The views of a scene show one set of named points, each view turned or mirrored, and shifted as a whole, with a little noise and some points left out.
(in the rows, 100 means zero)

Scene 1
View 1
(168):  95  88  98 100  93  88 113 118 106  86 109  67 116  89 100 108  96  95  90 135 115  77  96  96  86 106 101  99  83 120  95 108  63 127  79 103 112  83  89 108 111 128 112  92 124  81
(54):  92  98 104 103  88  92 114 117 116  86 114  57 113  83 106  99 104 100 100 130 120  84  93 102  98 108  95 106  74 117 103 113  68 125  72  91 102  91  87  98 115 122 117  88 128  81
(83):  96 103 104 121  62  82 111 111 128  96 101  70 126  77 105  89 100  98 102 123 116  79 113 115  83 108 101  81  82 106  91 108  61 131  63 103 109  88 102 104 113 118 129  88 132  80
(84): 107  98  92  97  79 112 105 100 109 123  99  88 120  97 121  84  82 108  91 112 103  82 117 102 105  97 109  89 119  85  77 120 111 116  87  71  95  92 120  91  74 109 107 100 115  83
(261):  93  96 106 113  66  94 107 103 125 116 111  83 121  89 110  85 114 115  95 108 100  96 107 125 110  96  97 102  88 102  79 122  80 110  71  91 113 105 106 102  88 112 120  89 114  79
(45):  95  63  88  79 113 108 106 107  82 115 110  98 111 118 111 110  94 114  73 123 100  85  94  91 103  88  91 112 108 120  76 121  92 100 104  93 117  94  99 109  68 128  85 103  96  86
(192):  84 114 102  94  79  89 109 109 121 110 106  72 115  95  99  89 109 107  94 117 103  79 108 113  96  92 105 107  95 121  80 100  84 113  74  93 106 112 104  91  97 121 121  96 121  69
(204): 115  97 107 117  56 103 112 100 112 109 103  96 115  85  88 105  89 109  75 112  73  96 107 121  90 106 128  98 123  68  59 119 103 115  82  85 125  73 127 111  80 115 106 101 106  82
(277):  78 105 124  96  82  85 119 115 119  86 125  59 103  90  81 105 140 119  87 117  96 102  83 128 100  95  99 138  69 134  82 104  67 104  74 102 128 112  91 102 117 128 117  92 113  69
(58):  93  87 101 111  72  91 108 104 119 114 106  85 125  92 117  85 109 110  96 113 115  88 111 117 100  97  90  90  86 111  85 119  69 114  75  98 111 100 104 104  94 117 118  91 119  81
(235): 106  89 115 130  51 106 113  98 128 116 118  83 118  79 114  85 114 120  95 101  93 114 102 135 120 107 100 103  87  72  81 140  88 112  69  78 114  90 113 104  88 103 119  86 111  87
(185): 105  69 113 103  95 105 120 116  91  76 126  72 100  90  87 129 104 111  73 132  91 107  72 105  98 113 106 127  85  99  87 128  74 114  90  92 131  67  91 119 104 128  92  96 104  90
(236): 107  71 116 116  82 112 123 107 107  87 114  75 111  83 118 101 106 117  90 115 117 104  91 113  98 110  88  98  82  92  94 133  78 115  86  83 113  75 104 103 111 115 104  94 114  93
(85):  94 104 100 101  78  95 110 107 119 108 104  72 118  91 108  87  99 105  95 118 109  80 109 108  98  99 102  98  95 109  84 109  86 118  76  87 103 100 105  94  96 117 117  94 122  77
(21): 102  88 113 106  77 114 121  99 112 108  99  85 116  94 124  82 105 122  92 101 116  93 110 119  92  96  92  88 104  98  78 119  99 107  92  76 105  94 124  87 100 109 108 106 113  83
(11):  87  89 117  97  93 100 122 112 110  88 115  66 107  94 107  97 124 118  92 115 119  96  88 114  95  96  85 113  74 128  92 112  72 107  84  91 114 102  98  94 118 122 110  98 116  78
(158):  78  78  92  80 105  85 100 117  97 106 131  79 106 111  84 121 119 106  78 135  86  93  78 100 119  92  98 144  77 139  84 118  63 103  82 112 129 108  73 122  76 137 100  87 101  76
(46):  87  90 113  93  93  88 119 114 104  83 115  72 105  97  84 115 119 111  79 125  99  90  87 112  84  97  99 120  84 131  80 104  69 109  85 105 128  94  97 108 111 133 104 100 111  75
(215): 103  98 101 125  51  93 101 104 131 122 113  84 125  81 107  86 103 106  97 113  93  97 109 124 117 105 108  99  89  81  81 131  80 121  61  91 113  93 106 110  79 108 124  82 117  83
(231):  98  78 113  74 105 123 131  92  83 109  74 112 111 123 122  89  98 133  69  92 117  76 122 110  52  73  88  73 145 123  52  91 122  88 131  78 113  99 152  78  97 119  83 138  97  78
(190): 104  67 105  87  97 122 113  99  88 117 110 103 107 113 112 103 103 128  69 106  89 102  96 110 108  88  98 115 117  98  65 128 112  91 108  78 120  93 119 103  69 118  84 109  89  88
(140):  89  93 103  96  94  98 112 115 113  96 120  62 110  91 106  98 109 107  96 126 114  90  90 103 110 102  93 117  75 119  99 119  74 117  76  89 106  98  88  99 102 122 112  88 119  81
(57):  90 114 115 101  87  93 120 121 123  77 122  40 105  77  96 101 112 103 102 128 115  90  85 108 102 110 103 122  67 118 105 109  74 126  69  83 101  95  86  90 128 121 121  87 130  75
View 2
(45):  93 122  90 128 113  75 109 105  85  87 110 139 119  91 103  96 109  92 114 129 100  99 108 121  99 106 103 110  91  89  82  89 104  87  84 113 102  93  73  88  82  81 115  96 117  98
(83): 136 117 115  94  78  76  93 102  99 104  86 111 115 132 112 106  99 137 104 113  85 114 102  76  68 133 150  73 116 104  95  77 111 109 136 113 119 118 114  94 107  89 108 105 124 118
(84):  96 112  99  99 124  90 100  93  82  84  93 133  96 120 117  86 116 119  99 129  95 107  89  87  87 115 133 102  87  92 103  55 109  81  98 119 114 110 109 103  86  90 127 118  94 106
(231): 102 127 100 126 148  43  99  80 101  86  92 123  73  78  84  84 111 116 118 151 100  98 135 103 124 104 117 138 115  78  99  69 124  80  47  90 109  98  97 129  70 133 117 137 103 133
(277): 127 112 138 105  73  67 117 121 117 122 104 111  98 111  93 124  76 126  84  99  99 116 123 100  83  81 115  82 130  90  89 103  77 123 143  97 114 117  69  81  94  78 103 109 114  93
(46): 123 125 121 113  75  64 118 110  99 112  99 119 114  98  91 117  86 116 105 111  95 108 121 102  93 100 117  90 122  90  85 102  89 116 111 110 117 114  71  85  99  89 104  96 125 107
(235): 109 101 112  85 101  93  95 113  90 111  85  97 102 139 123  94 104 109  87 116  85  97  86  79  70  87 153  76  99 104  98  78 100  80 129 112 111 102  89  97  88  83 104 132  81  81
(57): 130 122 134  99  85  98 107 116 115 106  97 108 106 114  97 119  85 134  91  79  93 128  92  89  62 102 124  81 114 100  96  88  83 133 133 122 116 134  93  74  99  90 110  95 126 113
(11): 126 120 121 115  99  76  99 116 118 107 102 103 104 105  96 111  88 119  99  98  94 116 110 102  75  97 119  92 120  99  89  99  96 116 119 103 104 111  83  86  88  96 102 109 122 109
(140): 118 117 115 110  95  90 103 115 109  98 105 117 113 112 105 109  95 118  97  97  96 118  97 102  70 105 117  87 105  99  90  90  93 115 126 114 107 115  90  77  92  81 110  96 123 103
(236): 120 123 109 103 103  92  93 112  96 106  86  90 117 111 107  97 101 105 107 104  83 102  87  90  68  96 142  85 104 109  91  96 102  99  99 121 106 107  82  89  88 105  97 110 109 106
(185): 109 130 113 105  77  89 120 114  79 113  89 108 132  96  96 111  93  91 109 101  86  97  93 101  86  86 126  83 105  99  83 108  81 108  86 134 117 112  53  76  97  92  99  90 114  97
(21): 112 113 109 103 123  78  91 101 101  96  89 104  91 115 108  91 106 118 100 120  91 105 101  88  84 101 137 100 105  98  99  74 112  88 100 105 107 105 102 106  81 106 110 128  99 110
(204):  98 114 111  81  87  75 119  91  60 109  74 122 105 122 113  94 109 110  98 140  86  88 102  73 104  99 150  85 101  86 101  64  97  76  92 126 132 110  84 108  99  90 115 124  79  95
(215): 110 101 109  86  89  88 100 107  83 105  89 116 111 145 128  97 107 118  90 123  87 102  91  79  72 109 151  73  98 101  98  72 103  84 140 114 116 105 100  94  97  70 111 119  93  84
(168): 127 129 110 109  79  80 104 105  96  99  95 121 127 108 102 111  96 121 113 105  90 114 101  95  75 126 126  85 111 101  87  90 101 118 112 123 116 118  95  82 106  89 109  86 137 119
(261): 115 104 111  99  97  76  98 109  98 104  98 117 102 130 117 100 101 119  91 122  92 107 104  91  78 105 135  85 105  96  94  79 104  90 136 102 108 103  96  95  90  76 110 120 101  91
(192): 118 110 120 104  94  72 108 102 105 100 103 132  94 118 104 108  96 135  93 117  98 118 114  92  86 115 121  93 113  87  97  70  98 108 132 102 118 117 102  93  95  78 121 110 113 106
(158): 106 113 109 124  72  73 123 124  94 106 120 141 129 101 103 118  90  96  98 113 101 106 117 126  89  95  96  89 105  88  75 110  81 108 129 109 105  99  54  67  93  51 109  82 126  78
(190):  85 114  97 115 125  78 110 104  82  95 100 125 101  96 105  89 109  88 103 134  96  91 105 110 105  81 116 112  92  87  91  84  99  74  75 111 105  92  67 100  74  91 113 120  90  88
(85): 116 114 115 105  99  79 103 103 102  96 100 126 100 119 107 104  99 131  96 115  96 117 105  90  82 117 124  91 107  92  98  72 102 106 125 109 114 117 104  92  94  83 119 108 114 109
(54): 128 124 118 106  88  91 101 112 108 100  98 114 117 115 105 111  94 127 101  93  90 122  93  93  64 116 127  81 109 103  92  88  96 122 127 120 112 122  98  79  99  89 110  92 131 115
View 3
(83):  89 112  55 111  85 108 110 100  99  93  74  98 117 107  73  56  91  79 109  99 116 108  90  95  72 108  76 117 103 114 113 103 118  91 110  76 115 113  89  89  78  98  49 106  94 100
(235): 104 103  79 125  77  91 117 103  84  99  92  98 115 103  90  87  84 100  89  81  93 104  83 109  90  97  78 104 117  90 102  98  88  55 117  58 126  78 116 108  83 106  61  99 125  99
(192):  76 102  78 111  95 115 102 106  92 126  85  85 116 114  81  64 100  79 116 103 117 113  99 105  78 112  78 106  94 100 120 114 115  93  87  72 114  93  87  93  67 113  69 125 136 112
(140):  92  97  84  92  94  85 105 104  87 118  82  98 121 120  88  77  87  74 108 113 103 123 100 106  67  96  94 109 103 107 103 116 102  92  85  78 106  95 101  79  64 117  72 115 103 100
(11):  98 101  89 103 101  95  97  94  81 113  90  83 134 127  91  79 105  72 112 106 110 116 102 102  66  90  90 110 108  98 106 121 101  95  84  77 112 102 102  86  71 131  76 126  97  91
(158):  98  75  95  88  77 109 100  84  71 131  86  87 108 128 102 100  78  67 104 137  95 118 105 125  41 102 106 107  80  83 109 125  96  97  60  77  89  90 116  68  60 124 109  87 121 113
(215):  95 103  67 118  73 103 120 106  90 104  81 103 103 100  83  75  77  96  93  93  99 104  84 111  87 110  76 105 102  97 107  96 101  65 115  62 117  84 106 100  77  93  58  91 128 108
(190):  89  83 109 106  95  99  88  96  91 112 117  68 135 119  99 110  78 108  95  90  92  99 103 127 109 107 104  94  89  65  79 115  87  83  81  88 112  76 115  95 103 113 102 123 142 124
(58):  92 110  66 115  87 115 101 105  90 107  83  91 116 122  79  72  89  86 105  98 109 105  95 110  87  95  86 103  94  97 105 106 108  87 104  70 109  90 100  89  77 104  66 109 107 100
(204):  83  84  87 118  77 105 111  88 102  87 106  80 122  84  90  90  77 107  92  82  98  90  84 110  90 136  73 114 102  81  98  99 101  73 101  82 127 104 103 109 112  93  74 102 146 134
(21):  88 109  84 117 102  98  96 108  99 103 101  79 137 115  82  78  95 101 104  79 108 104  98 107 110  98  86 100 106  90  92 108 102  83 106  79 123  88  98 102  94 111  66 135 119 105
(236): 105 100  85 103  92  80 103  95  88  87  95  90 138 115  88  89  84  89  96  91  95 110  95 104  83  92  94 109 114  97  85 109  91  83 104  83 115 101 112  90  94 113  69 114  87  95
(231):  68 103 101 120 127 128  62  98 111 104 128  37 164 127  82  84 110 112 117  69 121  85 115 114 138 110  96  93  81  63  81 122 114 114  83 104 121  96  87 105 127 118  96 174 137 127
(57):  92  97  85  88  97  70 116 103  86 113  78 104 126 108  89  68  99  63 115 111 109 132  96  90  49 103  80 119 122 122 113 115 105  91  86  75 117 113  93  83  56 125  57 121  97  92
(277): 100  89  91 107  91 103 107  83  70 122  87  83 119 117  98  80 114  61 113 114 110 117  97  99  34 102  79 119 110  93 127 124 100  89  73  64 117 107 105  90  58 141  82 110 117  92
(54):  91 100  75  90  94  84 109 103  91 108  78 101 124 114  83  71  87  71 112 110 107 123  98  98  62 101  90 114 107 117 103 114 109  96  91  82 108 109  94  77  66 112  61 114  91  98
(84):  74 101  83 105  95  94 103 118 110 111  96  89 123 103  80  79  72 108 101  84 102 107  96 114 121 116  88  95  94  95  85 101 105  84 103  86 115  81  93  97  93  89  66 128 140 127
(46):  94  86  90  99  92 107  97  79  82 106  93  77 129 118  95  84 100  69 112 114 110 108 101 105  48 110  90 119  98  91 110 124 106 102  72  83 108 115 101  83  81 127  90 113 106 106
(45):  83  85  99  91  94 107  84  97  94 117 103  74 130 129  92 101  70  95 103 111  96 105 110 130  97 105 115  94  73  75  80 120  99 104  73  98  94  84 108  76  94 107 105 117 123 126
(261):  92 105  74 119  83 110 107 104  87 113  87  91 113 115  84  75  91  89 102  95 105 106  91 110  86  99  81 103  99  93 109 105 103  76 102  64 116  84 104  96  74 108  67 107 127 103
View 4
(46): 104  94 107  72  97  98 117 105 104 109 107 105  86  80 116 107 126 114 103  99 104 101  98 100  97 117 110  94  71 115  91  89  72 100 110  86  87 115 122 102 115 101 112  87 107 117
(54): 120  95 102  92  86  91 122  96  90  98 108  92  99  77 131  92 132  90  95 112  85 101  83  97  86 103  94  93  85 116 102  98  71  78 134  83  75 102 140 104 125 104 122  94  94 136
(158): 106  98 109  71 103 112 107 110  93 110 105  97  85  83 102 111 138 103  90  73  99  96 108  86 133 109 126  78  94 147  97  63  42 105  86  86  85  94 138  97 125  98 103  82 110 118
(58): 130  76 102 105  99  99 106  80 105  82  96  79 101  76 110  95 111  93  95 110  97  88  86  97  98  93  87 102 100 114 108  90  84 107 130  88  87 111 137 104 121  87 109 103  93 123
(85): 126  93  98  97  96  99 115  87  94  98 105  87 103  68 113  94 116  84 105 116  92  90  87 102  93  95  82  93  97 113 114  96  93 103 128  94  91 105 124 102 122  90 113 104  94 130
(261): 124  79 103 101  90 105 105  79 105  87  95  85 103  76 110  97 106  86  95 110 106  79  88  98 102  83  93 100 109 116 113  92  84 109 118  99  86 109 127 108 118  84 100 107  98 127
(277):  88  83 110  71  79 110 109  88  93 118 103 112  84  75 125 111 124 105  93  91 118  87  83  95  89  94 115  96  84 114  84  86  57  87  99  87  79 121 122 104 112  98 111  93 109 128
(190): 113 109 103  99 112  95 100 123 112  74  97 104 117  98  85 117 120  91 106 116 105  92 114  96 139 101 101  85 100 130 114  96 103 139  99 127 122 114 112 107 111  98  78 109  97 105
(57): 103  99 104  83  70  95 125  94  81 111 111 107  98  74 141  95 136  85  94 113  93  96  77  97  76  96 101  92  83 112  98 104  66  64 126  88  69 107 133 107 122 107 124  94  99 144
(204): 134  98 108  89  84 101 127  97 127  92  96  93 108  83 104  89  87  91 117 128 111  78 127 113 105 101  97 104  98 116 140 112 118 128 114 116  89  97  96 123 112  85  81  97 112 110
(185): 108 110 114  77  82  86 126 128 113  89 104 111 100 105 122 101 128 107  97 109 100 103 121  96 116 120 128  91  73 132 108 102  71  95 106 101  77  99 130 117 115 114  97  79 111 112
(45): 123 111 100  94 126  92 105 124 103  83 106  93 106  88  85 111 135  99 105 103  86 105 112  92 140 117  98  79  91 138 108  80  86 132 106 104 118 103 129  95 123 100  96  98  93 106
(231): 111 105  93 102 144  82  99 116 112  78 104 104 114  80  76 128 117 112 133 134  99 106  91 112 106 121  62  94  70  92  92 103 145 160 125 120 159 153  88  92 101  95  98 124  84  93
(235): 125  79 110 109  69 101 107  83 114  72  86  92 115  94 120  92  96  77  88 122 116  70  98  95 105  70 102 106 115 118 126 110  90 103 118 116  75 107 130 125 112  88  86 109 100 129
(215): 138  78 107 102  74 106 115  74 113  86  91  79 105  78 117  80  93  78  92 115 107  71 103 100 101  78  98 106 117 120 134 101  87 102 122  99  68  91 130 120 122  81  95 100 105 130
(11): 101  88 105  91  93  94 107  99  94  93 104 105  98  85 123 111 132 100  93 106 102  98  79  94  92 100 100  96  80 112  85  95  71  91 121  91  92 125 135 101 115 104 115 100  95 126
(192): 117  90  97  89  98 108 113  82  89 113 107  91  96  58 111 100 118  87 107 108  98  88  83 103  87  95  84  91  96 111 107  89  87 104 119  90  94 110 114  98 121  86 113 105  98 131
(84): 138 107  94 110 103  95 114  98 100  83 103  83 120  74  97  93 112  71 112 132  88  87 102 103 112  92  72  91 110 118 132 106 116 123 128 116 108  99 113 107 122  90  95 115  90 124
(83): 137  76 102  96  86  94 123  72 106  95 102  77  93  69 129  81 107  96 100 118  92  91  87 105  73 100  83 109  88 104 112 101  87  89 145  76  70 105 135 109 122  87 122  94  98 129
(236): 118  92 110 104  83  81 115 109 115  66  96  99 112 105 126  98 120  96  92 124  98  97  97  95 102 100 104 102  84 117 107 112  87  94 130 104  83 113 141 117 113 107 102  98  95 120
(168): 128  98 102  86  97  87 126 102  99  98 111  87  93  76 124  90 128 102 103 108  82 106  97 100  90 120  94  94  76 117 105  93  78  89 134  77  79 100 137 102 126 103 123  86  98 123
(140): 113  97 101  93  90  96 114 100  88  95 107  95 101  79 121 100 135  87  93 106  91  97  85  92 100  98  97  88  92 123 101  92  69  86 120  91  84 104 139 102 123 102 115  98  95 134
View 5
(140): 117 104  87  77  94 123 119  75 112 103 118 107 109 113 104 103  85  92 101  86 125 107 112 103 126 107 103  99 124  97 101 104  83 105  76 108 109 102  67 118 112 103  93 112  99 101
(185): 109 106 115 104  72 116 153  77 107  88 117  98 117 104 107  87 113  88 108  96 106 115 103 104 116 121  94 104 132 100 106 103  86  63  84 108 100 102  98 125 126 112  93  89 101  98
(83): 112 102  70  59 132 111 121  60 125 117 113 124 110 110  97  88  94  94  90 107 132  97 108 114 119 102  92  98 120  81 101  81  72 101 108 109  88  90  60 118 119  84  96 132  89  93
(231): 102 132 116  85 126  72  92 145  94  97 133 125  69 126  83  77  91 105  98 101  37  79 110 113  95 110  74  79  80 105  86 143 115 111 130 101  86 121 104  53  97  97 106 109 100  81
(158): 101  89 109  91  59 117 124  84 112 100 136  84 109 119 122  99 104  95 107  60 119 109  91 117 137 124 107 114 142 116  91 117  66 106  63  94 112  84 102 139  89 116  97  96  92 107
(11): 107 107  93  81 100 110 113  82 112 104 134 104 107 115  99 107  79  93  95  86 121 107 119 108 110 115  91  88 132 103 105 112  97  92  80 102 114 105  68 108 110  89  91 113  92  98
(215): 121  89  69  70 127  93 108  54 112 106  91 104 110 120  92  82 110  86 104 108 123  97  96 108 123  93 118 122 116 104 101  68  60  97  98 113  94 115  83 113 100  99 112 120  98 104
(277):  95  83  85  88  93 107 118  72 117  95 144  80 106 110 108 109  82  91 100  82 143 115 107 121 112 111  76  89 146 113  98 105  89  92  75  93 122  98  88 121 109  80  99 114  87 111
(192): 105  92  75  72 116 110 105  85 114 104 122 103  96 116 102  96  85  97 100  92 123  96 102 117 126  97  86  94 114 100  85 100  79 126  97 103 102 100  82 105 109  92 106 124  95 104
(84): 125 110  83  75 122 101 106  93 100  99  87 119  93 121  88  80 100  93 111 108  87  88  99 100 127  89 110 110  86  98  89  95  77 121 108 120  87 123  86  87 107 115 112 114 111  96
(168): 109 111  92  74  98 128 137  78 120 111 124 123 110 105 107  90  95  98  94  94 119 102 108 110 128 115  88  95 122  81  96 104  78 103  96 107  91  81  69 124 124 102  88 116  95  91
(236): 122 118  99  85 107 104 127  70 106 102 108 117 116 113  90  91 100  88  99 105 105 104 117  96 107 113 108 104 121  96 116  95  93  66  90 114 100 117  69 107 117 101  90 105 100  91
(235): 126  92  75  80 128  83 107  54 106  97  90  98 113 123  84  88 107  81 108 112 118 100 104 101 108  94 120 120 121 115 111  71  77  76  91 115 103 133  83 103 100  95 109 113 100 106
(45): 113 116 120  87  78 105 117 111 101  97 120 111  95 124 104  85 108 101 108  77  72  92  96 105 130 119 113 111 106 106  91 126  79 111  87 105  94 102 100 107  89 128  98  93 104  92
(261): 115  93  76  71 120  92 100  69 111 106 109 102 104 123  94  92  98  91 101  97 118  96 101 111 118  99 109 110 120 109 100  86  74 101  93 107 102 113  81 107  94  94 106 119  93 103
(57): 112  97  73  81  99 137 131  65 115  99 122 103 113 101 104 110  72  91 101  96 150 117 120 104 123 101  82  86 130  89 102  97  91 100  78 110 115 101  59 120 138  88  92 118  99 105
(21): 120 115  87  78 129  90 101  89 103 101 108 117  96 122  83  90  90  93 102 107  92  92 114 102 107  99 100  99 103 102 104 101  95  97 104 113  97 126  77  83 105  95 102 115 101  93
(58): 117 104  82  65 122  97 103  72 116 114 115 117 106 123  94  91  96  94  94  93 113  93 106 110 118 106 110 108 118  99 101  93  73 102  95 107  97 103  71 110  95  95  98 122  91  95
(85): 114 101  77  71 117 111 109  81 112 106 111 113 100 115  96  92  89  94 102  98 116  97 105 110 125  97  97 100 108  95  92  96  78 117  98 109  96 105  74 105 111  98 103 121  99  99

Which points are out of place in each view (at most two, in the order of its rows)? Write - if all are in place.
view 1: (158)
view 2: (277), (85)
view 3: (192)
view 4: (215)
view 5: -
